Each row is a point on a landscape with many peaks, with its height.
From any point a climber takes the steepest step (rise divided by distance) to one of its 2 nearest points. It stops when none of these is higher. Distance is the straight distance between rows; heights are no part of it.
Bomed: 143,106,125,84,186,123,104,99,114,147,61,107,131,156,117,84,102,131,138,89  height 5.4
sak: 115,117,155,154,73,131,127,148,167,107,119,126,96,130,123,157,136,143,115,152  height 70.1
faku: 152,102,154,125,135,149,103,127,125,154,157,155,149,122,117,150,124,156,86,119  height 61.7
mevez: 121,149,77,171,106,107,171,127,97,112,149,124,145,130,131,99,133,101,125,130  height 66.1
Gul: 130,146,165,106,148,153,114,137,152,146,112,152,106,96,143,100,107,158,99,109  height 7.6
kamid: 108,121,80,154,122,118,122,140,132,130,131,131,132,128,81,139,124,93,141,158  height 52.1
sida: 116,127,112,119,131,121,150,92,72,102,166,128,160,126,100,151,121,118,133,111  height 54.1
gika: 122,109,112,149,135,143,128,135,174,155,110,145,110,121,141,114,149,110,150,158  height 40.2
Roga: 160,131,130,97,160,133,117,103,119,172,102,123,136,133,156,121,146,167,127,135  height 48.5
Pemok: 155,106,112,118,144,127,123,133,160,178,104,107,84,102,147,93,140,142,103,104  height 74.2
pif: 118,131,163,146,106,140,130,172,135,79,155,164,137,173,136,195,112,128,108,106  height 72.5
kurup: 104,108,135,145,109,150,114,125,140,149,168,132,147,143,85,157,119,125,114,118  height 78.9
Gunan: 158,108,139,100,160,122,93,94,150,160,119,132,134,134,144,74,94,113,119,165  height 51.7
vizu: 162,130,101,118,192,82,115,120,148,138,99,120,155,106,132,90,124,84,156,134  height 71.7
vili: 82,134,110,153,122,108,175,116,65,98,141,132,124,163,136,142,138,147,145,94  height 44.5
vavom: 83,134,101,159,112,145,137,131,81,66,125,123,178,156,127,153,116,114,122,114  height 65.4
suko: 178,86,99,117,162,91,153,112,124,129,129,95,140,95,157,106,132,87,145,153  height 62.9
Mivi: 158,129,97,94,161,93,101,138,176,158,109,89,106,139,137,79,98,109,146,137  height 71.8
veki: 165,153,113,98,176,110,120,104,114,163,113,104,149,132,168,111,142,120,155,153  height 58.3
Mak: 78,128,159,146,81,146,108,152,127,112,159,159,101,156,131,168,162,118,87,112  height 37.2
bafan: 174,102,171,119,124,132,69,140,160,154,90,117,127,149,119,103,127,153,82,105  height 34.7
saz: 140,105,171,133,108,143,115,120,170,146,109,131,109,119,149,137,125,164,98,140  height 61.5
rafo: 144,122,156,116,114,151,136,141,118,133,167,150,136,109,132,168,139,161,94,76  height 55.2
nuzik: 87,93,112,133,122,159,116,116,134,118,138,155,136,134,84,166,122,118,126,128  height 74.1
vavon: 122,128,205,138,113,128,113,162,162,100,159,156,111,124,134,191,155,117,80,74  height 35.4
ruram: 148,119,122,139,174,113,136,96,146,149,104,137,166,94,138,95,105,87,129,152  height 66.2
Mipal: 89,133,131,157,76,140,139,154,127,74,111,149,111,150,147,158,134,141,115,144  height 63.8
Siki: 89,132,99,157,111,138,151,121,117,90,145,129,186,130,104,129,113,83,128,117  height 62.5
fogok: 138,139,126,125,118,152,141,128,125,134,141,153,119,93,146,144,136,159,106,141  height 45.3
nem: 132,117,94,118,118,132,133,121,76,115,164,118,119,118,116,120,124,99,119,179  height 40.4
zibol: 90,125,119,154,93,120,173,131,84,85,132,165,106,172,156,128,136,162,136,116  height 39.8
Bog: 130,117,208,133,115,146,126,149,169,111,147,151,141,142,127,149,97,155,121,124  height 80.8
voro: 97,148,99,144,97,147,103,177,109,113,127,151,96,125,108,145,165,121,107,130  height 28.7
fes: 127,168,150,85,133,156,87,128,149,156,147,153,124,123,125,123,138,145,135,125  height 48.8
temul: 107,126,131,117,129,142,167,130,73,107,156,143,135,134,114,150,136,144,140,99  height 49.7
vudi: 169,128,101,90,202,85,88,137,151,145,92,95,140,133,148,75,102,75,143,138  height 78.3
tozo: 130,117,147,98,118,145,153,131,111,124,134,134,92,122,134,101,139,139,156,161  height 27.9
zedef: 98,103,156,157,124,126,151,146,134,133,129,139,97,145,106,137,122,147,153,145  height 65.3
tele: 100,114,176,123,100,171,106,150,121,119,159,165,118,138,123,151,148,122,114,133  height 39.0
nuz: 146,140,131,138,123,136,144,120,158,144,116,104,159,133,133,140,119,161,147,136  height 47.8
pefov: 149,109,116,107,154,120,112,120,164,198,86,103,86,145,171,84,129,132,115,115  height 64.8
Nitis: 137,114,116,121,97,156,124,153,145,144,155,100,111,105,96,120,145,122,129,108  height 61.9
mukit: 106,147,124,150,111,158,126,164,128,133,135,146,130,131,122,132,155,116,133,157  height 32.7
baz: 114,136,146,154,105,149,125,159,176,151,118,150,110,119,126,117,153,119,132,129  height 36.2
Guzi: 159,131,94,115,148,111,116,155,160,156,118,78,100,118,134,118,107,121,145,159  height 67.2
buzo: 153,125,79,127,136,108,160,104,101,132,141,82,142,111,148,121,152,85,154,152  height 65.5
gepup: 118,84,96,140,112,143,157,140,117,126,147,100,108,122,100,112,137,105,140,131  height 56.1
kiga: 156,113,97,133,149,134,159,127,142,175,129,118,125,103,142,114,152,131,124,112  height 64.3
Dok: 138,122,117,139,175,80,139,91,91,106,106,119,124,75,125,134,109,87,154,174  height 46.5
rinud: 138,119,136,121,180,87,131,77,105,140,128,90,118,101,129,110,106,85,157,158  height 52.6
Zazi: 120,135,140,113,87,125,137,148,117,96,149,158,76,117,124,143,142,160,120,123  height 36.7
mupi: 118,173,104,133,152,93,134,112,112,118,106,112,147,115,99,144,137,123,183,135  height 56.9
fufo: 119,165,129,154,94,120,140,140,159,163,163,120,91,116,127,126,127,135,112,138  height 57.3
negis: 129,96,141,121,133,146,80,147,168,177,113,130,100,130,122,110,148,111,124,147  height 46.6
Gokug: 93,126,71,148,74,115,121,127,86,87,149,121,112,170,134,104,133,134,103,124  height 31.1
zolef: 168,92,144,127,181,117,119,134,116,170,116,104,125,138,125,80,114,114,153,152  height 27.1
mos: 118,145,165,103,109,154,113,137,116,140,159,161,120,148,121,142,148,150,140,137  height 42.5
tif: 97,104,193,158,94,135,145,152,165,110,134,142,105,146,119,156,119,148,126,127  height 75.7
Rerum: 155,153,168,108,119,143,87,135,159,164,136,119,111,109,141,100,107,153,70,108  height 4.3
tifo: 150,118,198,124,131,138,78,153,161,137,93,138,109,115,135,139,147,164,79,92  height 29.1
Rosik: 144,140,105,107,132,130,130,106,109,123,146,122,126,95,146,117,114,108,120,188  height 43.5
fifef: 132,87,99,148,148,128,143,127,135,146,131,103,144,122,92,119,128,90,154,144  height 51.2
kes: 118,107,156,111,115,134,100,126,170,150,111,127,68,114,125,138,147,145,116,138  height 54.2
kagil: 98,139,125,168,120,131,134,168,103,54,137,147,162,182,130,180,100,124,114,104  height 69.3
risu: 95,148,98,161,100,111,127,135,109,94,150,171,136,158,119,151,124,133,101,112  height 78.4
nuras: 114,132,138,114,73,152,125,136,161,127,150,132,123,115,109,141,153,134,116,99  height 66.3
Lapir: 168,115,123,94,153,128,97,108,124,188,105,92,132,164,142,109,124,147,123,134  height 46.7
lenu: 95,143,127,107,90,155,123,149,139,90,146,153,133,133,112,169,138,129,122,79  height 69.7
veniv: 121,158,72,143,109,114,126,121,111,126,142,148,156,130,114,157,137,127,109,137  height 73.1
Tebu: 151,114,148,96,131,133,79,118,164,160,94,141,130,154,137,81,117,148,104,133  height 42.9
redin: 143,109,127,123,141,146,143,146,136,98,116,108,144,103,95,132,105,135,148,124  height 18.3
kiv: 141,104,117,82,162,124,105,100,139,139,88,96,108,128,109,101,91,137,134,109  height 11.4
zup: 124,98,148,134,148,144,129,106,130,164,142,125,145,132,115,150,107,153,116,125  height 70.2
pom: 159,104,156,115,151,137,141,126,135,154,113,90,137,134,127,74,108,137,140,116  height 34.8
dozog: 133,158,91,149,129,125,133,140,157,168,136,101,104,104,140,125,117,121,126,163  height 62.7
Miro: 111,145,102,168,90,135,161,156,115,115,156,140,118,122,118,97,127,107,113,119  height 70.9
kere: 102,136,72,184,106,106,138,144,107,102,123,113,145,160,103,116,125,102,134,143  height 59.4
votar: 166,80,130,112,185,86,149,81,112,144,105,75,120,108,156,103,106,109,147,144  height 58.5
ror: 150,147,117,132,147,77,144,75,115,134,115,98,150,107,159,130,149,78,180,154  height 68.3
limap: 114,152,176,135,104,122,135,172,134,94,138,171,83,104,141,161,151,157,106,99  height 32.0
Ger: 165,136,141,114,155,64,113,69,140,122,103,108,163,110,136,114,118,70,187,147  height 71.2
Lom: 146,132,105,123,150,150,135,126,108,134,120,117,120,90,142,139,133,139,119,165  height 39.9
nade: 104,131,86,130,92,123,139,121,79,80,152,124,123,133,117,134,116,130,109,153  height 35.9
ziz: 160,115,125,101,139,111,117,111,143,143,142,133,116,105,143,94,109,122,130,176  height 47.0
Fur: 108,170,94,147,142,93,137,110,71,85,114,124,148,117,107,164,132,119,157,127  height 55.3
doz: 141,155,78,121,120,105,133,94,127,122,138,137,167,115,122,139,140,111,142,159  height 68.4
Nug: 157,138,127,142,155,111,143,95,131,152,116,73,169,115,123,135,104,137,150,136  height 44.0
Tebag: 129,136,135,142,100,146,159,142,128,111,164,157,156,115,121,110,126,118,113,117  height 74.9
pefa: 94,134,188,139,85,149,111,151,167,84,151,153,116,132,146,184,159,104,83,105  height 36.0
Geroz: 149,123,142,126,175,126,132,97,126,154,92,65,167,134,135,92,97,121,138,122  height 40.1
nurop: 121,134,225,124,124,150,107,166,147,127,153,130,113,134,126,164,137,139,106,78  height 34.5
tus: 139,110,120,101,162,138,136,103,146,124,95,116,136,94,130,114,106,138,140,127  height 15.2
kibef: 138,140,114,148,131,133,162,121,140,116,112,117,190,114,126,159,118,142,139,113  height 44.8
duno: 139,147,134,110,152,142,158,125,133,126,105,137,112,87,148,94,107,157,138,113  height 11.8
tifi: 146,113,130,98,145,125,167,103,95,123,120,103,126,121,129,114,142,125,178,149  height 21.6
bemas: 104,131,103,152,126,119,139,76,105,112,135,141,196,116,103,137,139,77,148,126  height 60.7
Sefen: 98,126,123,130,95,142,171,126,99,108,132,142,101,149,138,115,147,136,161,142  height 34.4
daka: 90,114,129,187,64,124,132,168,119,90,123,161,105,173,131,131,142,137,104,122  height 58.4
bek: 127,133,124,133,103,134,159,120,132,123,155,149,122,123,135,177,127,173,101,108  height 49.6
fim: 134,116,173,127,128,164,127,181,142,104,119,122,123,105,104,139,122,147,120,122  height 21.5
Komag: 117,133,109,106,93,131,139,142,75,85,155,160,105,141,120,149,146,157,124,106  height 43.4
taniz: 124,119,176,133,124,158,144,151,124,103,158,145,155,142,123,162,102,137,135,114  height 76.4
Namuk: 125,126,96,143,143,123,154,148,141,153,122,143,108,100,107,135,152,138,141,94  height 56.6
nelis: 168,124,104,86,178,99,98,97,110,172,83,75,135,162,178,103,105,121,105,133  height 53.2
gaz: 134,140,186,102,108,155,95,153,145,145,157,109,124,133,110,140,125,153,122,92  height 32.3
fuvu: 101,166,146,152,91,118,146,166,118,89,138,184,94,153,165,157,159,153,99,90  height 29.5
mivik: 72,149,108,132,98,132,111,157,118,75,155,171,117,173,118,150,123,123,110,78  height 73.4
fuv: 133,169,122,123,162,108,130,91,103,143,102,112,158,117,147,146,158,119,178,151  height 64.1
zod: 151,115,188,125,123,156,90,173,139,128,118,130,102,95,120,136,143,156,94,127  height 25.2
daz: 87,109,78,168,115,102,97,122,60,72,144,132,137,175,137,100,124,142,109,92  height 26.4
pomel: 137,117,142,126,184,116,121,86,145,149,77,141,154,127,155,77,89,115,119,143  height 59.6
miman: 144,132,144,129,108,135,143,124,162,153,111,133,123,139,154,124,142,166,137,155  height 53.5
Fesa: 114,151,96,130,76,125,137,154,127,92,127,140,137,149,110,154,156,136,149,100  height 64.9
Rofu: 113,137,149,97,139,158,101,117,154,154,116,146,131,141,122,105,134,130,156,142  height 56.3
foz: 160,129,103,94,167,104,109,130,142,182,85,98,108,171,178,67,107,113,94,117  height 58.1
kisig: 114,123,111,133,139,99,139,69,82,118,148,105,147,110,106,140,138,77,153,142  height 58.0
Gel: 139,154,132,86,174,134,113,85,123,157,100,97,151,138,134,128,119,162,153,112  height 38.5
poz: 117,112,132,148,159,100,147,118,126,141,122,145,105,128,109,119,117,131,164,161  height 50.5
rom: 117,148,110,102,137,143,124,103,138,143,128,133,160,122,113,122,141,111,163,138  height 64.0
Resem: 107,167,66,141,113,88,122,115,76,86,131,139,146,150,113,143,133,128,144,122  height 63.4
zak: 144,175,150,131,106,149,136,167,145,114,150,155,156,112,129,133,118,143,115,119  height 78.5

Where does a climber stop that starts at each point below?
Lom => kurup
Sefen => Bog
tele => risu
zod => vudi
limap => Bog
Rerum => vudi
